Each row is a point on a landscape with many valleys, with its height.
A ball rolls from a point to the lowest of its 2 nearest points, and stops where none of them is lower. Distance is the straight distance between rows; heights are no part of it.
<324> height 489: [ 81  96 148 122 100 160  84 150  89 130 112 114 146  73  98 127 109 107
 137 106 150]
<1914> height 498: [ 98 100 157 175 105 156 107 169 146 135  86  94 117 115 109 114 160 166
 124 204 105]
<2154> height 544: [202 157 114 141 172 137 147  98 151 148 180 126 194 130 155 192 173 122
 190 116 138]
<2501> height 426: [ 87 131 146  36 108  71 161 109 105 128 134 102 108  73 140  86 112 131
  82  85 158]
<2667> height 607: [131 126  92 123 119 119 170 101 164 109 142 133 182 165 138 106 109 105
 160 164  84]
<2117> height 316: [ 76 115 126  60 104  96 183 144 149 138 143 125 125  92 111  88 120 144
 103 172 136]
<2080> height 670: [118 100 121 150 133  82  89 209 125 128  94 149  98 126 102  96 155 143
 119 139  70]
<903> height 238: [177 152 123 134 144 161  93 140 123 122 150  76 106 145  90 185 198  88
 102 124 119]
<1136> height 620: [110  96 144 150 140 133 100 210 125 126  89 110 128 148 153 154 124 187
 113 151 100]
<2594> height 223: [ 78 168 181 126 140 123 170 107  86  86 148 112  75 105 176  98 112  91
 144 102 170]
<1769> height 455: [145 112  91 122 120 114 119 144 161 196  75  80  90  47 120 138 137 103
 130 138  89]
<1793> height 578: [143 115 103  97 132 118 155 148 171 147 137 165 119 147 143 129  79 127
 141 151 119]
<1704> height 377: [110  97 115 128  73  97 172  77 117 117 187 175 117 105 122 111 105 130
 149  90 127]
<1157> height 405: [189 182 111 141 148 104 111 134 119 106 155 131 169 186 149 189 160 124
 171 115  94]
<219> height 690: [115 169 127 143 102 142 123  99 112 158 168 171 134 157  96 158 113 147
 158 118 179]
<1726> height 454: [104 123 110  99  71 113 105 166 135 139 104 107 115  74  98 144  90 106
 115 109  66]
<2168> height 649: [148 134 123 143 167 149  93 116 134 174  92  71 152 102  97 154 167  88
 125  93 121]
<315> height 739: [151 129 125 125 133 130 136 136  93 167 173 144 180 215 136 156 145 171
 155 120 146]
<1489> height 679: [ 79 154 136 130 139 108 104  99 134  71 141 165 143  89 130  68 104  96
  70 145 153]
<2381> height 551: [122  78  97 124 157 129 110 195 146 181  92 124 116  95 117 148 108 117
 128 120 103]
<1710> height 479: [144  85 103 169 114 112 126 137 117 149 111 132  96 171 148 156 134 180
 139 136  75]
<130> height 201: [119 130 178 141 129 135 175  77 118  92 180 165 172 116 157  78 144 159
 174 104 182]
<1948> height 570: [ 81  90 125 117 153 133 129 126 124 109 154 146 157 116 116 115  98 124
 105 119 158]
<1739> height 725: [126  59 123 151 131 153 105  92 124 134 135 129  92 125  76 103 131 106
 105  98 135]
<221> height 601: [123  87 161 144 107 151 108 204  85  94  92 103  98 144 144 134 133 163
 119 144 112]
<263> height 519: [109 117  95 126 105 104 168 159 138 120 117 145 142 133 149 130  89 180
 116  80  74]
<2462> height 665: [135 100 109 123 107 171 135  72 148 171 125 126 121 132 128 159  82 124
 127 110 133]
<930> height 445: [109 107 163  85 134 137 205 130 132  93 154 114  96  91 178  94 111 127
 121 102 168]
<403> height 307: [158 111 151 128 156 170  59 162 113 127 131 131 102 128  71 144 141  76
 122 146 161]
<609> height 475: [141  87 115 118 155 100 138 101 115  94 187 197 168 156 149 106 106 114
 152 110 146]
<2389> height 370: [179 166 120 140 113 117 144 121 137 129 171 168 129 139 116 171 116 128
 209 122 109]
<1042> height 719: [110  87 125 136 193 115  73 110 131 142 127 148 153 101 104 111 133  77
  88 145 145]
<725> height 327: [112 120 112 146 107 128 159 137 153 147 132 142 104 108  89 136 121 162
 130 134 101]
<2113> height 745: [128 118 141 125 117 136  92 155 127 200  86 135 100 126  87  90 111 138
 128 127 137]
<74> height 112: [148 165 127 128 155 133 100  82 109 152 177 129 149 189 114 164 161 100
 122 160 172]
<1257> height 568: [101  73 157 102 105 155 110 107 162  86 153 127 121  36 117  94 117 104
  94 140 145]
<2066> height 527: [110 137 150 112 109 139 144  80 142  91 159 157 165 121 168  92  92 126
 137 183 188]
<1310> height 448: [100 111 138 130  98 160  72 146 103 161 110 101 143  94  81 153 104 118
 120  88 109]
<775> height 720: [162 167 157 103 108 127 140 121 100 128 145 150 202 175 161 114  98 153
 192 111 162]
<1132> height 385: [149 165 113 169 116  89 122 143 177 118  91 109  86 109 169 187 117 148
 135 146  71]
<187> height 366: [131 134 142 142 128 141  68 189 111 184  81  98 152 133 103 117 165 122
 140 133 115]
<1353> height 763: [ 88 106 142 131 138 144 150 151  81 156 122 121 146 177 121 118 132 183
 143 132 159]
<584> height 386: [111 135  96 155 170 117 134 157 108 117 147 121 170 172 132 172 131 140
 154 169  97]
<784> height 298: [154 137 112 141 146 137 110 138 152 153 103 111  88 114  90 145 131  84
 141 141 117]
<90> height 552: [180 159 105 141 156 129 158 104 145 156 135 127 200 151 153 172 141 123
 182 134 111]
<2252> height 588: [154 165 120 144 180 140 104  64 152 177 126 111 126 120 120 158 142  94
 113 147 181]
<682> height 518: [115 100 115 126  69 104 132 163 158 142  92 101 111  99 151 152 112 172
 110 142  48]
<1907> height 227: [158 148  97 158 147 121 131 133 112 154 118  70 107 141 177 233 183 166
 147 146 135]
<1089> height 365: [100 121 130  38 108  85 126 103 137 127 135 142 118  80 141  88  86 125
  56 109 159]
<202> height 579: [154 163 163 149 103 156  96  39  89  66 162 192 142 106 192 122 126 150
 129 107 177]
<2180> height 473: [136 129  84 150 131 111 107 149 124 185  65  79  92  51 114 167 167 110
 165 121  97]
<1102> height 521: [179 143 142 132 108 178 130 100 145  97 165 163 127 155 136 157 104 114
 167 123 164]
<255> height 590: [110 146 141 128 101 103 134  40  93  74 147 176 132  94 205  80 124 128
 124 133 154]
<1246> height 626: [137 108 118  87  88 159 130 116 163 155 123 136  89 112 122 133  65 126
 118 124 142]
<671> height 425: [168 158  85 155 177 106 138 144 130 108 134 111 146 147 164 220 157 124
 162 115  82]
<842> height 698: [110 153 128 150 158 139 105  94 132 163 164 156 136 121  91 177 117 143
 134 115 175]
<1301> height 815: [107 141 129 122 135 112 151 197 120  63 108 134 138 148 134  90 121 122
 118 132  91]
<177> height 632: [140 160 137 149  76 149 141  85 132 123 131 130 107 166  93 121 131 137
 152 101 110]
<2034> height 813: [ 93 126 131  95 118  95 183  92 127  66 157 145 156 129 150  76 117 112
 122 118 127]
<2486> height 441: [100  92 158  74 111 128 198 169 132 130 128 109 102  79 133  89 117 171
  94  94 126]
<1326> height 669: [117 149 140 112  80 107 196 121 104 113 142 141 128 164 158  71 114 140
 181 143 132]
<2603> height 501: [122  76 107 169 111 108 126 142 143 162  85  99  97 120 156 139 122 166
 125 141  55]
<1931> height 390: [180 185 132 128 100 132 111 117  92 113 161 146 173 186 137 168 129 126
 174  89 105]
<970> height 793: [ 88 109 176  80  72 133 157 148 153 110 135 106 135  42  96  59 148 115
  89 114 115]
<2595> height 625: [139 179 133 138 126 134 125 163 130 153 110 147 108 188 130 129 119 162
 140 179 131]
<552> height 485: [ 83 102 135  91  86 116 158 184 120 125 113 118  98  76 123  96 124 170
 109  97  96]
<2063> height 569: [ 78  90 164  91  96 135  98 152  87 131 108 109 121  59 130  99  97 111
 117  68 154]
<606> height 169: [114 123 156 140 142 140 151  86 108 108 166 169 137 130 140  96 137 150
 127 113 195]
<874> height 713: [120 178 153 115 146 154 130 117 101 121 116 138 172 184 137  85  93 130
 119 124 176]
<1794> height 816: [ 76  80 161  85  75 127 123 148 123 116 114  92 140  56  96  65 166 100
 116 138 107]
<1832> height 502: [141 127  75 125 169 104 127 175 142 170  72 111 111  97 135 171 107 121
 131 105  85]
<2400> height 554: [141 137 137 134 119 128 146 191 135  97 132 179 116 161 162 123 110 202
 156 114 115]
<2557> height 349: [176 170 119 174 109 113 134 120 141 146 146 146 131 143 153 196 141 150
 208 147  99]
<2551> height 609: [111 101 144 106 111 167 142 129 161  85 140 118 128  93 106  86 104 107
 111 138 124]
<1529> height 333: [181 180  83 137 156 118 128 154  98 111  72  55  93  90 155 213 210 162
 119 115 150]
<220> height 356: [171 168 113 169 157  94 105 150 137  84  61  55  85  93 172 198 192 147
 133 127 121]
<134> height 497: [116 144 165 119  81 151 180  88 145  83 176 150 123  94 154 108  98 136
 156 102 164]
<1398> height 510: [161 144 114 118 171 121 108  78 166 126 130 186 143 133 144  99  90 104
  81 105 156]
<473> height 603: [108 130 114 110  94  90 119  28 121  96 165 187 127  93 171 102 104 115
  85 157 141]
<1012> height 756: [128 110 142 122 115 150 127 103  60  99 159 136 119 185 139 125 125 124
 165 121 179]
<2238> height 582: [ 91  95 149 125 124 164 128 188  72  86 121  97 128 121 108 142 118 139
 134 120 122]
<663> height 789: [ 99 120 106  98 131 101 170 153 143  67 139 159 142 152 131  73 101 110
 121 122 119]
<2538> height 262: [164 178 141 172 142 107  93 176 125 133 144  80  92 153 135 188 214 163
  92 153 111]
<2047> height 671: [122 131 143  53 112  90 159  73 119  80 144 136  74  94 194  82 109 103
  85  75 162]
<1359> height 513: [ 98 125 122  78  81 121 117 159 151 149  98 101 147  64 107 104  95 103
 109 114 102]
<1272> height 661: [165 163 121 137 137 138 142 107 170 165 130 156 147 173 134 109 116 129
 163 138 146]
<2528> height 536: [102 104 120  85  94  88 126 187 136 152  92 103 126 114 122  58 140 127
 107 168  92]
<2541> height 576: [158 170  81 139 148 123 181  99 179 141 119 115 120 117 143 153 147  99
 186 186 110]
<1349> height 571: [117 149 112 153 126 147 141  60 171 168 137 125 176 130 121 145 117 119
 139 172 137]
<2217> height 633: [125 121 138 173 141 152  99 170 132 121  93  82 149 159 139 184 146 183
 105 164  93]
<1444> height 378: [170 139  72 161 171 104 163 114 126 151 107 122  80 122 123 173 194 130
 180 134 128]
<855> height 660: [ 75 167 166 110 140 125 149 101 125  78 126 141 127  94 134  58 114 110
  77 122 168]
<2013> height 611: [119 146 178 114 154 180 150 175  76  92 138 122 138 162 137 134 137 158
 120  82 180]
<1341> height 839: [119 120 118  60 123  98 159  96 166  77 147 141 159 114 153  74 109  96
  72 146 128]
<1273> height 728: [135 154 153 125 107 132 144 142  82 129 146 143 187 205 159 133 142 182
 186 122 145]
<604> height 324: [136 171 133 189 101  93 119 127 141 137 125 131 119 170 172 197 148 190
 164 164  99]
<50> height 446: [130 161 151 140 163 143  72 100  98 152 131 111 140 174  76 127 156 114
  80 117 172]
<451> height 743: [ 86 123 129  86  83 106 155 117  91  91 134 128  95 129 122  99  81  99
 134 133 133]
<341> height 323: [140 106 103 139 161 117 109 156 116 190  61  85 136 152 133 132 135 137
 119 135  87]
<1239> height 752: [110  74 118  90  94 116 144 105 153 162 133 106 133  92  94  87 128 125
  89 138  91]
<1428> height 612: [166 130 119 137 205 151 126 158 152 146 161 129 136 140 105 190 158 129
 116 107 141]
<1707> height 531: [121 115 147 125 116 152 136 176 173 150  92 107 119 106 111  95 124 148
 118 174 112]
<1145> height 484: [143 112 105 180 131  99  90 175 140 182  61 110 117  51 124 151 186 120
 160  93  91]
<1199> height 556: [109 139 135 138 128 162 134  71 157 127 161 147 161 119 134 134  89 125
 137 182 167]
<2508> height 764: [104 134 107  86 102  70 167 149 107  73 148 151 109 133 109  94  98 100
 130 117  97]
<2426> height 694: [116 147 125 128 151 143  95  94  83 116 132 125 171 175 127 139 114 132
  91  63 161]
<1938> height 587: [ 87 131  97  99 131 100 119 134 144 166 107 124 157  91 105 126  73 104
  92 117 115]
<1008> height 744: [162  90 129 147 153 138 133 108 124 164 131 135 111 190  96  89 149 134
 124 117 139]
<57> height 358: [158 152 105 133 156 139 124 109 165 112 129 145 118 150 104 136 121  79
 120 121 125]
<1245> height 705: [104 107 125 135 153 107  64  96 137 100 136 165 135  70 102  92 121  85
  67 141 136]
<766> height 260: [162 182 113 143 161 118 101 148 102 125 107  69 107 138  86 184 207  88
 123 135 101]
<2511> height 697: [131 119 122  92 105 148 114 157 138 195  94 126  94 127 112 117  70 124
 125 144 139]
<937> height 868: [109 104 144  33 143  99 169  90 154  83 147 115 144  94 189  66 116 115
  70 127 155]
<687> height 423: [ 95 142 147  79  91 133 193 140 155 122 142 132 109  98 139  80 101 144
 119 175 163]
<1871> height 564: [178 165  79 138 172 110 170 125 159 136 121 122 159 143 174 161 159 117
 203 179 110]
<1706> height 553: [183 144 126 132 190 136  99  66 165 125 140 167 160 148 156 145 119  98
 110 108 151]
<907> height 516: [104 101 140 122  79 107 137 186 135 113 117 121  85  97 137 127 110 188
 105 134  91]
<108> height 507: [161 111  99 130 139 127 161 159 183 157 141 160  82 128 136 155 103 137
 149 172 109]
<2071> height 309: [172 194 105 145 153 133 113 152  89 144  95  45  99 104 127 216 202 146
 122  91 122]
<2425> height 171: [ 93 105 129  80 115 101 115 106 111 150 122 148 102  90 123  89  78 125
  79 105 181]
<727> height 767: [134 131 176 110 115 133 163 110  57  82 158 136 120 170 177 109 125 107
 195 118 187]
<1135> height 490: [ 87 130 151  96 104 133 164  86 149 102 156 138 128  85 169  78 101 129
 106 172 182]
<163> height 508: [150 175 171 139  91 182 147  92 139  81 164 162 140 129 135 128 103 134
 178 104 159]
<2149> height 442: [120 150 126 158 128 121 139 138  97 130 110 117 149 198 114 140 153 164
 119 109 109]
<2373> height 630: [107 134 116 137 106 150 165 120 138 117 117 116 174 164 128 107 109 133
 136 166  99]
<2164> height 604: [104  75 171 118 111 170 127 104 153 158  99 104 122  92 104  61 122 121
 104 140 164]
<135> height 750: [123 112 140 135 154 147 140 121 114 163 162 147 167 188 112 133 149 169
 127 119 181]
<1033> height 682: [112  89 114 126 150 121  68 131 143 162 113 119 157  83  97 102 127  57
 112 124 123]
<316> height 581: [144 173 105 137 162 142 134  56 159 174 125 110 146 118 120 175 114 104
 150 167 150]
<737> height 701: [122 161 145 110 134 154 129 113  80 117 134 121 184 198 139 126 129 139
 123  86 164]
<894> height 642: [135 112 134 154 134 169 100 148 111 176 116  61 155 161 102 181 182 146
 107 113 116]
<463> height 494: [141  79 113 167 139 123  80 189 135 185  78 106 129  81 125 133 174 126
 124  93  65]
<1963> height 520: [156  88 104 154 153 162 136 119 140 128 127 107 128 135 110 168 146 126
 127 105  82]
<1964> height 735: [151  73 114 160 160 135 121 105 145 170 110 128  95 138  75 107 150 111
 109 123 122]
<1416> height 640: [124 163 121 133  81 124 153  81 159 123 132 147 108 137  96  93 112 118
 136 135 106]
<2199> height 375: [110  91 150  84 119 156 199 164 135 105 119 104 125  94 171  85 104 155
 115 121 136]
<1188> height 471: [107 113 128 155 119 153  91 161 133 171 112 105 122  68  77 165 148 115
 137 129 103]
<197> height 673: [ 91 110 167  92 122 110 118  89 108  68 127 118  84  50 191  68 127  94
  67 133 149]
<2226> height 645: [134 130 133 144 166 174  91 143 116 175 117  78 165 124  86 180 160 118
 108  83 114]
<2135> height 778: [ 71 114 160 116 158 141 176 110  72 129 150 115 145 171 155  93 138 157
 146 135 188]
<906> height 406: [150 137  73 161 164  90 151 150 141 169  93 115  62 109 136 174 160 147
 155 160 116]
<896> height 644: [170 170 153 120 127 159 141 143 145 126 129 168 130 202 131 106 121 145
 158 138 149]
<949> height 523: [142 129 119  45  97 120 151 108 178 136 136 151 106 106 132  98  77 125
  88 127 155]
<1589> height 567: [177 152 143 145 151 150  93  52 141 122 157 188 168 141 169 135 107 137
 112  85 181]
<193> height 353: [116 124  95 154 164 108 135 151 122 156 106 101 156 145 119 152 143 141
 131 150  76]
<242> height 410: [146 149 137 123 149 129 126 118 107  82 191 168 162 186 114 140 148 110
 132  96 153]
<917> height 342: [101 120 133 118 148 107  92 104  96 123 126 173 102 109 127  79  92 108
  75 106 183]
<2372> height 712: [124  57 147 147 122 154 101 147 118 128 123 135  98 100  63  96 154 111
 129  94 112]
<1154> height 462: [148 109 110 193 126 100 119 117 114 134 120 106 107 170 152 186 176 181
 140 105  70]
<1404> height 412: [125 101 145 130 161 131  67 163 113 159 129 148 104 124  74 122 115  91
 123 146 180]
<2169> height 628: [116  87  95 123 185 125 130 143 130 133 144 160 166 136 113 137 100 101
 124 121 132]
<175> height 621: [120  99 127 115  89  81  91 215 147 143  91 132 115 107 117  84 141 125
 111 150  69]
<1520> height 499: [131 112  88 127 127 119 146 150 144 124 135 138 144 116 112 158  81 132
 114  74  69]
<1951> height 322: [165 153 150 164 149 116  56 198 139 143  84  77 116 107 148 185 201 128
 126 157 111]
<2393> height 512: [137  83 122 160 113 178 132 144 145 142 107 103 124 113  94 132 136 157
 103  87  86]
<1715> height 600: [121 119 149 116 142 166 121 183  80  87 142 132 121 155 108 157 115 148
 125 103 163]
<2328> height 402: [128 159 123 165  93 133 106 145 139 119  94 110  92 141 136 185 111 157
 129 129  82]
<997> height 469: [151 140  71 129 158 100 151 150 153 154 116 132 127 137 148 173  81 131
 141  98  74]
<2537> height 687: [108 139 129 124 114 145  93  64  87 132 138 126 143 148 122 157  98 119
 107  92 160]
<1395> height 427: [119 153 137 135 148 133 100 152  88 145 116 109 137 190  92 112 155 131
 104 103 125]
<1521> height 433: [157 139 126 114 167 112 104 103 110  79 187 192 187 168 133 121 123  93
 153 106 151]
<2181> height 421: [117 137 117 132  90 144  92 165 115 132  88 104 112 117 107 165  84 131
 122  96  79]
<553> height 832: [156 156 113 154 139 109  88 180 117 101  94 113 114 169 108 149 153 103
 120 136  68]
<2271> height 400: [122 151 151 132 131 125  72 194  87 152  90 120 124 164  90 110 146 149
 115 116 126]
<149> height 302: [161 183 135 204 145  91 123 141 162 134 115 125 101 139 152 186 177 195
 135 128 108]
<1918> height 292: [154 108 115 181 160 100  82 169 121 175  66  87 106 149 148 148 168 156
 127 152  95]
<2633> height 629: [183 142 145 156  88 167 144  99 141 110 146 120 137 188 124 142 162 143
 168 114 107]
<1468> height 434: [136 143 121 109 134 107  94  69 126 120 119 194 106 124 152  78  85 109
  72 109 167]
<2118> height 627: [ 99 161  91 129 174 117 109 125 142 174 110 117 175 111 104 153  93 105
 114 119 130]
<1608> height 457: [128 104 102 129 128 109 156 117 109 126 173 168 184 157 140 148 108 134
 174 102 115]
<1047> height 263: [136 116 141 143  84 120 184 119 151  94 167 174 170 128 139 111 136 178
 188 127  88]
<1667> height 256: [175 135 132 129 163 165  82 133 133 147 132  95  91 136  83 167 163  81
 128 144 141]
<254> height 657: [107 183 137 126  85 107 162 152 108 113 116 158 128 175 145  89 113 174
 166 143 110]
<1334> height 678: [155 152 112 129 123 154 112  66 126 153 140 138 150 146 130 171  83 106
 133 103 151]
<48> height 677: [ 83 143 142 147 117 128 132 108 111 135 147 151 122 124  68  96 129 132
 132 139 156]
<722> height 654: [123 120 130 126  88 116 147  60 138  94 145 160 106 111 112  71 118 105
 102 125 138]
<2627> height 364: [151 136  74 166 154 116 159  79 115 145 133 103 106 121 115 191 164 104
 184 129 116]
<1530> height 535: [ 84 105 143 107 147 145  93 169 115 148 114 135 120 108  94 104 100 102
 127 170 183]
<2191> height 686: [140 132 140  87  79 113 192 108 131 131 151 153 161 133 171  67  97 153
 189 147 138]
<309> height 575: [152 163 182 140 122 167  99  57 117  83 157 170 145 131 156 121 130 139
 101  90 189]
<544> height 647: [105 134 129 123 110 152 139 109 120 130 104  96 139 145 111 112  99 132
 123 143 124]
<2198> height 714: [107  56 119  87  99 105 118 115 134 176 123 126 121 104  99  63 132  99
  97 134 131]
<2446> height 432: [ 91 126 113  75  99  86 153 163 127 149 108 129 120 121 131  75 112 150
 102 177 115]
<1385> height 695: [ 78  93 156 105 129 126 117 104  94  71 120 106 117  72 148  81 117  81
  75  93 155]
<1780> height 761: [128 100 120 126 148 125 153 108 132 148 138 156 110 176 103  71 118 131
 133 142 164]
<2519> height 565: [133  83 156 118  87 175 127 163 164 159  87 101 131  84 118  72 135 132
 110 141 116]
<2412> height 771: [102  86 142  47  86 115 145  98 161 135 138 100 135  63 104  80 136 134
  76 123 122]
<2586> height 453: [135 145 110 179 120 117 135 108 104 142 120 109 154 179 137 179 153 163
 149  98  67]
<888> height 623: [195 146 143 165 128 170 145 136 167 138 147 146 116 172 152 169 168 172
 167 118  98]
<401> height 782: [128 102 123 125 149 136 109 179 146 107 105 113 156 107  93  83 137  70
 126 167  95]
<2086> height 753: [128 128 158 129 160 149  98 155 143 135 103 111 148 141  80  83 136  94
 113 155 134]
<835> height 680: [149 144 130 112  98 145 173  93 167 173 121 159 143 163 147  86  93 157
 141 125 141]
<1063> height 340: [146 141 154 161 135 133  43 204 135 180  59 102 146 106 152 143 194 116
 143 138 102]
<19> height 483: [115 116 136 190 105 136  89 175 138 154  93 102 106  80 113 162 172 150
 132 168  91]
<310> height 196: [167 164 114 145 136 140 124 134 122 150 130 104 112 187 149 207 158 149
 150 141 121]
<635> height 684: [ 98 164 134 145 110 111 147 120 104 138 159 174 112 163  78 117 129 157
 160 125 164]
<184> height 672: [ 91 129 131 122 138 105 123 103  95 116 160 178 122 151 122 106 118 116
 145 178 200]
<941> height 283: [ 73 159 170  89 135  89 172  99 103  89 152  90  91  75 175  96 114  80
 101  93 144]
<830> height 718: [ 85 132 107  92  89 113 120 104 128 107 142 142 116 110 112 114  77  82
 107 146 130]
<1586> height 431: [157 134 112 129 106 119 111 156 169 164  68  84 101  86 136 127 128  95
 124 142  63]
<2502> height 504: [137  96 116 168 129 126 109 175 143 154  91 119 122  97 102 140 144 158
 111  79  61]
<2648> height 118: [130 110 126 150 146 132 102  51 121 123 160 176 135 145 123 120 131 125
 114 128 165]
<2632> height 548: [ 88  76 152 118 129 175  95 153  79  89 126  98 149 123 106 152 104  90
 121 122 141]
<2315> height 293: [149 134 167 162 135 112  56 201 121 123 107  85 106 160 135 168 197 150
 109 171 111]
<769> height 539: [206 136 144 142 152 148 119  77 155 132 196 147 191 138 147 170 145 124
 157 114 156]
<1079> height 419: [112 120 121 141 122 122 144 146 101  89 154 147 172 171 144 165 125 163
 171 142  94]
<1183> height 447: [165 130  89 160 155 116 152 152 157 189 109 140 101 156 138 160 135 164
 167 150 116]
<343> height 595: [157 157 114 132 227 142  97 106 141 180 126 105 129 110 107 166 163  98
 104 126 195]
<308> height 666: [133  92  90  84 159 116 130 121 169 151 147 153 140 128 141 124  72 112
 109 137 142]
<497> height 742: [ 96  79 139 126 119 138 133  92  67  93 151 127  92 134 121 119 116 112
 136 120 172]
<2587> height 491: [ 99  66 129 101 150 152 164 178 119 107 140 124 148 112 130 102  94 136
 107 108 142]
<2531> height 369: [161 170 109 183 136 115 136 128 159 106  77  70  80  84 165 195 165 149
 148 153 106]
<1356> height 614: [108  54 117  94 137 144 125 193 125 148 114 127 142 105 124 114  87 133
 119 134 127]
<1205> height 281: [164 172 129 185 153  82 105 173 127 128 155 124 104 166 149 203 194 167
 122 128 114]
<2577> height 155: [143 148 126 141 137 149 113 102 109 162 138 107 127 200 110 162 153 124
 141 150 144]
<1568> height 846: [104 121  97 144 120 136 125 145 142  95 136 110 135 120  96 150 121  91
 141 166  74]
<1971> height 532: [186 121 139 154 131 164 146  81 172 120 183 156 146 150 126 171 136 112
 165 122 153]
<1592> height 638: [139 127 138 157 148 158 113 166 125 129 140  74 150 163 116 200 184 157
 109 165 109]
<1129> height 605: [157 127 124 131 211 159  99 125 153 149 137 133 144 117  88 160 143 102
  96  98 169]
<565> height 811: [128 105 114  98 128 120 118 153 173 115 117 108 131  91 101  95 133  57
 109 176  71]
<1897> height 664: [129 118 109 130 130 129 108  70 136 137 103 108 146 161 105  93 112  86
 116 150 116]
<803> height 668: [ 81 127 144 140 102 114 137 103 111 102 134 146 107 119  70  61 144 119
  99 123 129]
<1816> height 444: [168 145  83 147 148  90 142 146 132 123 103 138 125 157 170 192 123 132
 154 106  72]
<31> height 261: [154 124 106 164 162 107 113 149 115 195  79  76 115 158 170 202 178 186
 135 174 122]
<2281> height 407: [145 157 126 168 132 109  89 172 162 128  55  87 105  97 152 146 133 124
 117 148  73]
<1424> height 529: [102 113 153  81  94 146 133  88 156  93 148 128 103  50 140  92  93 129
  79 163 171]
<875> height 537: [128 128 132 129 104 121 174 167 122 111 134 164 147 149 165 112  98 203
 157  74 110]
<2186> height 646: [ 95 169 126 128 105 116 154 170 113 126 107 156  93 151 123  98 111 171
 143 170 135]
<571> height 354: [ 77 144 146  63 108  90 184 138  90 102 125 110  85  83 151  97 104 100
 101  80 142]
<1059> height 341: [130  89 111 104  83 121 185 114 128 105 171 160 103 129 126 104 112 149
 148 113 122]
<1932> height 481: [111 116 162 111 101 131 200  92 142  72 181 153  79  80 166 102 111 119
 137  85 168]
<1172> height 655: [106  40 148 103 115 119 131  95 132 145 126 128 106  87 125  46 127 121
  75 138 157]
<2228> height 350: [122 143  83 158 114 112 158  97 137 159 138 125 100 124  98 160 138 127
 158 142  82]
<2020> height 393: [153 174 132 147 148 139 118 119 138  96 158 162 137 171  96 151 145 110
 141 111 125]
<1436> height 618: [185 145 132 151 173 174 149 149 176 139 142 135 115 159 113 182 163 138
 139 112 126]
<268> height 286: [142 173 102 172 164 107 103 147  94 147  87  67 114  96 108 192 197 122
 133 105  99]
<1280> height 653: [133 100 116 139 164 143  70 139 132 184  79  93 157  88 103 125 162  59
 139  98 110]
<2215> height 641: [ 87 138 177 126 134 164 117 136 139  75 122 123 141  79 107  82 117 113
  89 118 147]
<1717> height 708: [157 129 135 113  87 109 135  83 120 135 159 161 171 152 160  98  93 124
 196 128 154]
<1258> height 69: [148 158 146 142 135 141  94  42 121 125 180 164 158 169 130 128 158 108
 129 172 174]
<1965> height 296: [126 119 111 144  89 129 180 133 145 106 154 157 118 145 121 118 132 169
 156 130  95]
<2082> height 730: [113 156 153 122 173 148 116 121 136 135 118 133 150 163 109  82 113 114
 101 138 165]
<649> height 584: [114 159 157 142  95 129 132  31 111  66 166 159 170  91 196 113 104 136
 135 120 155]
<1523> height 599: [142 154 126 125 142 134 111 189 120 129 112 146 115 180 126 170 107 142
 144 139 123]
<69> height 589: [157 147  84 151 124 122 179  96 185 135 126 127 151 142 139 120 129 111
 155 177  71]
<980> height 230: [116 136 160 143 114 151 178 122 131  83 171 156 178 146 140 105 145 159
 176 126 142]
<2229> height 825: [128 154 130 136 142 143 122 174 122  71 114 127 133 155  96 114 135 118
 119 119  90]
<2555> height 722: [ 83  81 158 117 134 140 102 105  49 100 121 110  95 105 132 108 119  92
 113  99 175]
<2201> height 574: [133 148 144 153 123 119 118 198 122 102 123 156 114 185 167 174 120 191
 135 139 127]
<2430> height 696: [106  83 133 151 113 120 101 190  94 124 119 131 107 112  79 101 164 147
 124 111  95]
<369> height 780: [141 113 139  92 115 116 159 107  88  75 167 160 116 145 189  97  92  94
 191 110 166]
<2040> height 833: [124 102  85 103 120 108 136 163 168 110 131 109 107 105 106 139 125  83
 125 169  67]
<1857> height 688: [113 104  99 101 116 102  97  78 125 126 117 121 125 126 118 101  94  75
 101 152 117]
<1712> height 648: [110 124 131  78 134  98 136  76 106  69 155 170  90  85 187  81 117 106
  73 116 160]
<2166> height 643: [149 147 127 163 154 135 130 165 117 125 152  90 179 190 158 182 189 160
 106 149  90]
<243> height 622: [ 98 134 128  83  94  88 114  54 110 105 145 172  86  79 170  73 113 119
  70 151 161]
<1175> height 624: [ 88 118 129  90 121 140 132 140 110 138 134 144 117 134 114 114  87 117
 140 182 180]
<2546> height 766: [118 129 140  94  91 114 150  93 104  69 162 153  88 128 158 100  77  84
 151 116 160]

For each start below, name the point where the ball stops.
<308> -> <1258>
<1341> -> <2199>
<1079> -> <1258>
<1012> -> <2425>
<219> -> <1135>
<2040> -> <1246>
<2229> -> <2199>
<369> -> <2199>
